Points on a hilly landscape, in no order, each with its height.
A climber steps from a point to the highest of its 2 nearest points, and stops where none of them is higher. Distance is the straight distance between rows; heights are no part of it.
Z_180: [  8,  -4, -13,   5, -10, -11,   0,  30, -13,   4,   5,  10, -11, -12,  16,
 -11,  -1, -28,  10,   7, -13,  -5]  height 342
Z_362: [ 10, -10, -44, -29, -28, -12,  -2, -13,  17,  -1, -11, -10, -18,  29,  14,
  13,  13,  22, -22,   5,  21,   4]  height 417
Z_469: [ 55, -20, -17,  -9,   5,  17, -11, -16, -40,  11,   3, -16,   7,  16,  -2,
  -8,   1, -28, -17,  18,   0, -29]  height 366
Z_687: [-49,  19,  14, -24,  17,  14,  11,  13,  25,  13,  -7,  19,  -9,  11,   3,
   7,  -5,   4,  23, -12,   9,  -2]  height 517
Z_946: [-10,   5,  20,  35,   9,   7, -10,  20, -39, -24,   6,   3, -21, -43,  16,
   9,  -2, -28,   2,  -6, -14,  16]  height 101
Z_711: [-14,  13,  15,  18, -29, -10, -17,  34,  -8,  19, -14,  10,  14, -24,   9,
 -22,  10,  17,   5,  14,   3,  14]  height 555
Z_801: [ 17,  15,  -7, -10,   2, -19,  21,  -8,  -8,  14, -18,   2,   4,  13, -10,
 -22,  17,  14, -11, -13,  20, -17]  height 50
Z_4: [-26,  -2,   9,  17,   1,  11,  13,  -8,   9,  -2,  12,  26, -22, -22,  19,
  24,  -3,  -9,  15, -27, -15,  27]  height 415
Z_884: [  6,  14,  -1,  38,  15,   4,   4,   5, -32,   6,   0,  -5,  18,  15,  -7,
  -1,  13,   5,  -4,  -4,   6, -51]  height 65
Z_997: [  4,  22,  35, -12,  16,  -5,   9,   1, -20,   4,  -1,   9,  11,  -5,   7,
  -3,   0,  12, -11, -22,  -6,  11]  height 449
Z_328: [ 35, -10,  -9,   5,  15,  11, -14,  -6, -37,  11,  23,  -8,  -5,  -7,  20,
   6,   1, -29, -12,   7, -14, -11]  height 423
Z_983: [-42,  24,  11,  -7, -16,   1,  -6,  -1,  33, -21,  14,  -3,   0,   2,  -5,
  15,  -9,   4,  12,   1,   0,  14]  height 227
Z_581: [-30,  11,  12,   0,  31,   7,  13,   1, -14,   9, -12,  18, -26, -20,  20,
  -7,   0, -32,  10, -32,  -3,   8]  height 335
Z_101: [-61,  18,  28,  -4,  -3,  20, -16,  11,  28, -12,  11,   7,   9,  -9,  -1,
   9, -15,   7,  29,  -4,   4,  23]  height 206
Z_882: [ 26,  -9, -17, -31,   1, -11,  13, -33,   8, -14,   5,  -8,  -1,  11,  -5,
  13,  -8, -26, -11,   2,  -9,  11]  height 526
Z_716: [ 18,  -4,   9,   7,   9,  -4,   3,   0,  16, -21, -40, -45,  12,  17, -16,
 -18,   6,  66, -10, -29,  14,   0]  height 689
Z_103: [-21,  -2,  -1, -18,  31, -12,  12, -16,   1,  11,   1,  20,  -8,   9,  11,
 -15,  -1,   1, -11, -13,  14,   1]  height 425
Z_394: [ 20,  -4,  15,  24,   3,   4,  -1,  -9,  -4,  -1, -17, -30,  11,  15,  -7,
 -35,  20,  54,  -9, -15,  12, -17]  height 658
Z_186: [-11,  17,  28,  40,   6,   5, -23,  17, -33, -11,  11,  -3,  28, -33,   3,
  -5,   2,   2,   5,  -3,   2,   3]  height 134
Z_591: [ 22,  25,  25,   4,   2,  -2,   3,  -4, -10,   9,  -2, -16,  23,  -9,   5,
  -1,   5,  10,  -5,  -7, -19,   2]  height 478
Z_340: [  3, -12,  10,  42, -40,  -9, -20,  15, -11,  11,  -5,   4,  28, -28, -10,
 -17,  12,  22,   7,  20,  12,  14]  height 450
Z_889: [ 10,  15,  -2,  53, -13,   6, -11,  22, -23,  -6,   9,  -5,  21, -25, -15,
   5,  13,  -8,  19,   4,   0, -28]  height 319
Z_105: [ -7,  -5,  -1,  48,  -7,  -2,  -4,  -9, -36, -20,  26,  11,  13,  -5,  19,
  24,   4,   2, -14,   3,  -3,   0]  height 345
Z_314: [-40,  -4,  12, -13,  34,  21,  22,  -9,   7,  17, -24,  22, -30,  -6,   8,
  -3, -15, -36,  16, -27,  -7,  12]  height 351
Z_317: [-44,  11,  26,   5,  16,  15, -20,  16,  11,  -4,   7,   4,  16, -29,  12,
  -6,  -7,   0,  34, -18,  -7,  22]  height 182
Z_77: [-15,   8, -14, -12, -29,   2,  -9,  -4,  20,   9,  17,   9, -16,   0,  15,
  22,   6,   3,  -5,  11,  -1,  17]  height 348
Z_937: [-10, -21,   9, -16,  31,  -2,  35, -22,  18, -11,  -9,  25,  -9,   6,  -6,
  10, -22, -18,   7, -25, -11,  18]  height 389
Z_188: [-45,   8,  -1,  20, -29,  -2, -19,   4,  11,  12,   4,  10,  12, -31,   9,
   9,   7,  -7,  15,  17,   5,  29]  height 260
Z_649: [ 22,   0, -10,  40, -10,  14, -22,  25, -32,  -9,  21,  -6,   0,  -8, -14,
   8,   5, -18,   7,  18,  -7, -43]  height 261
Z_643: [ 34,  -2,  -6,  -1,   4,   1, -17,  -7, -10,  11,  22, -16,  -4, -12,   6,
 -14,   5,  -9,  -5,   3,  -8,  -8]  height 489
Z_832: [-13,  -6,  -8, -10, -19, -18,  -5,   7,  43, -19,   5, -10,   1,  13, -10,
  -5,  -9,  32,   5,   6,   2,   6]  height 201
Z_565: [ 36, -27, -27,   1,  13, -10,   2, -23,  -8,  -9,  -7, -23,   2,  28, -11,
 -23,   6,  18, -20,   1,  19, -26]  height 592
Z_23: [ 34,   2,   3, -14,  17, -13,   8, -23,  12, -19,  -3, -22,  12,   8, -24,
  -5,  -2,  22, -12, -16,   2,  -2]  height 609
Z_396: [-16,   8,  -3, -43,  13,  -1,  22,  -5,  29,  26, -29,   8,   3,  18, -19,
  -4,  -4, -13,   4,  12,   3,  -2]  height 514
Z_821: [-42,  23,  19, -28,  21,  29,  26,   6,  29,  16,  -9,   3,  -8,  27, -12,
  38,  -9,   6,  21,  11,  14, -15]  height 471
Z_769: [  3, -17, -15, -34,  -6,   7, -27,   0,  15,  16,  25,  -1, -23,   5,  13,
 -15,  -8,  -9,  -3,  17,   0,   5]  height 506
Z_704: [-29,   7, -15,  -2, -48,   6, -12,   8,  46,   2,  -1, -11,  -6,  13, -10,
  25,   1,  27,   3,  36,  10,  10]  height 272
Z_425: [ 28, -23, -15, -32, -26,   9, -34,  10,  -8,   5,  23,  -3, -13,   1,  24,
 -16,  -6, -15,  -3,  13,   3,   5]  height 439
Z_699: [-30,  -5,  10, -28,  29,  17,  30, -22,  29,  14, -12,  19, -22,   9,  -4,
  30, -13, -16,   7, -11,  -6,  14]  height 370
Z_264: [  1,  19,  24,  34,  -2,   5, -17,  10, -36, -21,  22,  -6,   7, -31,   6,
   8,  -2, -23,  -2,   0, -15,   5]  height 117
Z_150: [ 26, -10,  -1, -24,  16, -11,   8,  -5, -19,  -2,  -7,   6,   7,   6, -16,
 -35, -13, -35, -15,  12,   4,  -2]  height 396
Z_337: [ 34, -39, -32, -20,  12, -14,   3, -19,   1,   7, -10,  -6,   5,  26,   3,
 -20,  -2,   3, -18,  13,   6,  -6]  height 657
Z_296: [-25,  12,  29,  19,  -2,   7, -31,  14,  -7,  -1,   2,  -2,  41, -42,  -1,
  -9,  -1,   8,  25,  -4,   3,  27]  height 156
Z_567: [ 24,   6, -11,  19,  13,  -4,   9,  -7, -20,  18,  -6, -10,   8,  11,  -7,
 -19,  21,  14,  -5,  -8,  13, -41]  height 56
Z_401: [ -8,  -7, -26, -42, -13,  -8,  11,  -3,  38,   3, -25,  -9, -18,  38, -13,
  16,  -7,  18, -20,  22,  16,   0]  height 448
Z_235: [  4,  24,  13,  -9,  -5,  -2,  -1,  -8,  22,   6,  -6, -18,  19,  -7,   0,
   9,   9,  27,   2, -10, -12,  15]  height 515
Z_383: [ 13, -20, -17, -33,  -6,  -8,   4,  25,  -8,   5,  -3,  24, -29,  -1,   4,
 -15,  -9, -44,   3,  12,  -5,   4]  height 398
Z_745: [  4,   9,  13,  32,  26,   2,   8,  23, -42,  -2,   3,  13,   8,  -4,   2,
   5,   3, -11,   0, -10,  -5, -33]  height 75
Z_948: [-19,   8, -10,   4, -53,  -2, -16,   9,  24,  15,   0,   3,   4,  -5,   4,
   6,   9,  11,   5,  28,   1,  17]  height 306
Z_311: [-27,  10,   1, -21,  32,  -5,   8,  -5,  18,   7,  -8,   3,  14,   5,   5,
 -11,   2,  17,  17, -25,  10,  -4]  height 461
Z_560: [ 28, -24, -18, -30,   2,  -3, -12, -15,  20,  14,   9, -10,  -9,  12,   5,
  -9,  -4,  14, -15,  10,  -5,   5]  height 585
Z_193: [  8, -11, -37, -18, -22,  -9,   1, -15,   4,  -5,  12,   6, -11,  13,  26,
  21,  11,  -5,  -8,  -1,   7,  11]  height 385
Z_632: [ 28,  -1,  11, -22,  17,  -4,   9,  -6,  25,  -6, -25, -18,  17,   8, -21,
  -6,   4,  49,   2, -27,   7,   1]  height 643
Z_320: [ 29,   4,   1,  39, -32,  -4,  -4,  -7,   0, -12,  -3, -29,  24,  -4, -12,
   3,  13,  28,  -1,   5,  -7,  -6]  height 333
Z_7: [  9,   7,   0, -29,  14, -11,  11, -23,  22,  -4,  -2, -11,   3,   8,  -8,
   9,  -5,  -1,  -9,  -7, -10,  10]  height 564
Z_514: [ 12, -10,  -9,  26,  10,  15, -15,  32, -47, -17,  16,   6, -12,   9, -14,
  10,  -9, -37,  -2,  18, -11, -48]  height 216
Z_89: [ 13, -15,  -3,  47, -44,  -6, -17,   9, -29,   0,  10,   5,  26, -22,   0,
  10,   7,   5,  -5,  28,   1,  13]  height 377
Z_908: [  6,  -7,  11,  31,  29,   5,  -2,  28, -55, -13,   3,  11, -24, -17,  12,
   8,  -2, -30,  -9,   1, -13, -17]  height 86
Z_559: [-15,   1,   3,  25,  11,   0,   8, -22, -13, -12,  17,   4,   0,  -8,  27,
  16,  -1,  -8,  -4, -18, -14,  15]  height 383
Z_748: [-14,   5,  -4, -44,   5,   8,  21,   1,  39,  18, -29,  -4, -10,  35, -25,
  16,  -8,  10,  -4,  29,  10, -12]  height 477
Z_339: [-17, -29,  -6, -21,  17,  14,  31, -24,  14,  -2, -19,  33, -29,   3, -13,
   0, -25, -50,   3,  -5,  -5,  22]  height 414
Z_155: [  6,   6,  36,  -3,  22,  -7,  19,  11, -36,  -9,  -2,  25,  -7, -10,   5,
  -4,  -9, -11, -15, -21,  -7,  12]  height 429
Z_271: [ 12, -19, -18, -20,   1,  -1,  15, -23,  -5, -12,   9,  10, -15,   5,  11,
  14, -10, -45,   1,  -8, -14,  16]  height 487
Z_863: [-26,  21,   9, -27,   5,  -1,  10,  18,  12,  22, -11,  14, -15,   2,   3,
  -9,  -1, -18,   9,  -1,  -2,   1]  height 580
Z_249: [ -8,  -1,  15,   0,  -2, -14,  -5,  21,  25, -19,   9,   6,  20,  -3,  -9,
 -17, -10,  32,  21, -11,   2,   6]  height 177
Z_382: [ 27, -14, -10,  24,  -6,  -5, -11, -15, -15, -11,  11, -21,   6,  20,   1,
 -15,  11,  42, -24,   3,  14, -19]  height 584
Z_978: [-42,   4,  -2,  -9, -22,  14,  -7,   1,  43, -14,  18, -10, -11,  20,  -3,
  41, -13,  11,   3,  33,   0,   9]  height 249
Z_398: [ 16, -21, -33,   8, -16, -18,  -9,  -5,  26, -25,   0, -19,  -7,  12,  -4,
  -5,   7,  41,  -9,  -3,  16,  -1]  height 183
Z_904: [ 13,   2,   3,  44, -19,  -3,  -7,   9, -38,  -6,  11,   3,  17,   6,   6,
   8,   9,  14, -17,  18,  -2, -18]  height 321
Z_281: [ -9,  21,  12,  -7,  -9, -11,  -4,  28,   1,  22,  -9,  11,  -3, -10,   8,
 -24,   6,   7,   4,   2,   1,  -2]  height 687
Z_414: [ -3, -16,  -2, -23,  12,   2,  21,   0,  -5,  -5,  -5,  30, -37,  -7,  -5,
  -6, -16, -54,   3,  -7,  -3,  15]  height 442
Z_976: [  7,  14, -12, -34,  -5,  -7,  12, -20,  20,  27, -27, -12, -10,  20, -13,
 -16,  18,  16, -15,   0,  18,  -6]  height 46
Z_356: [ 17,   0,   6,  59, -34,   6, -11,  12, -11,  -3,  -5,  -9,  31, -21, -27,
  -5,  18,  19,  19,  10,   8, -16]  height 376
Z_92: [ 20,   7, -11,  26,   3, -13,   8,  -8,   6, -22,   3, -21,  26,  -2,  -8,
  21,   7,  16,   8, -12,  -9, -14]  height 310
Z_786: [ 31,  -6,  -3, -15,  20,  -4,  -1,  -5,  -3,  13,   2, -13,   6,  -1,  -9,
 -31,  -7, -19,   0,   5,  -6, -14]  height 431
Z_47: [-10,  -8,  -7, -14,  -3,  11,   9, -21,   9,   3,  14,  14, -31,  -2,  21,
  25,  -7, -32,   2, -12, -21,  23]  height 451

Call two points neighbours if one is among the 2 nearest of the other. Go from one point of each pair to the other, from neighbour to neighbour, staying as high as possible. Name the lowest point that can't be avoided.
Z_643 / Z_716 -> Z_425
Z_414 / Z_281 -> Z_180
Z_337 / Z_716 -> Z_382

Where does a climber stop that starts at each point below?
Z_567 -> Z_281
Z_983 -> Z_281
Z_362 -> Z_281
Z_314 -> Z_414
Z_155 -> Z_716
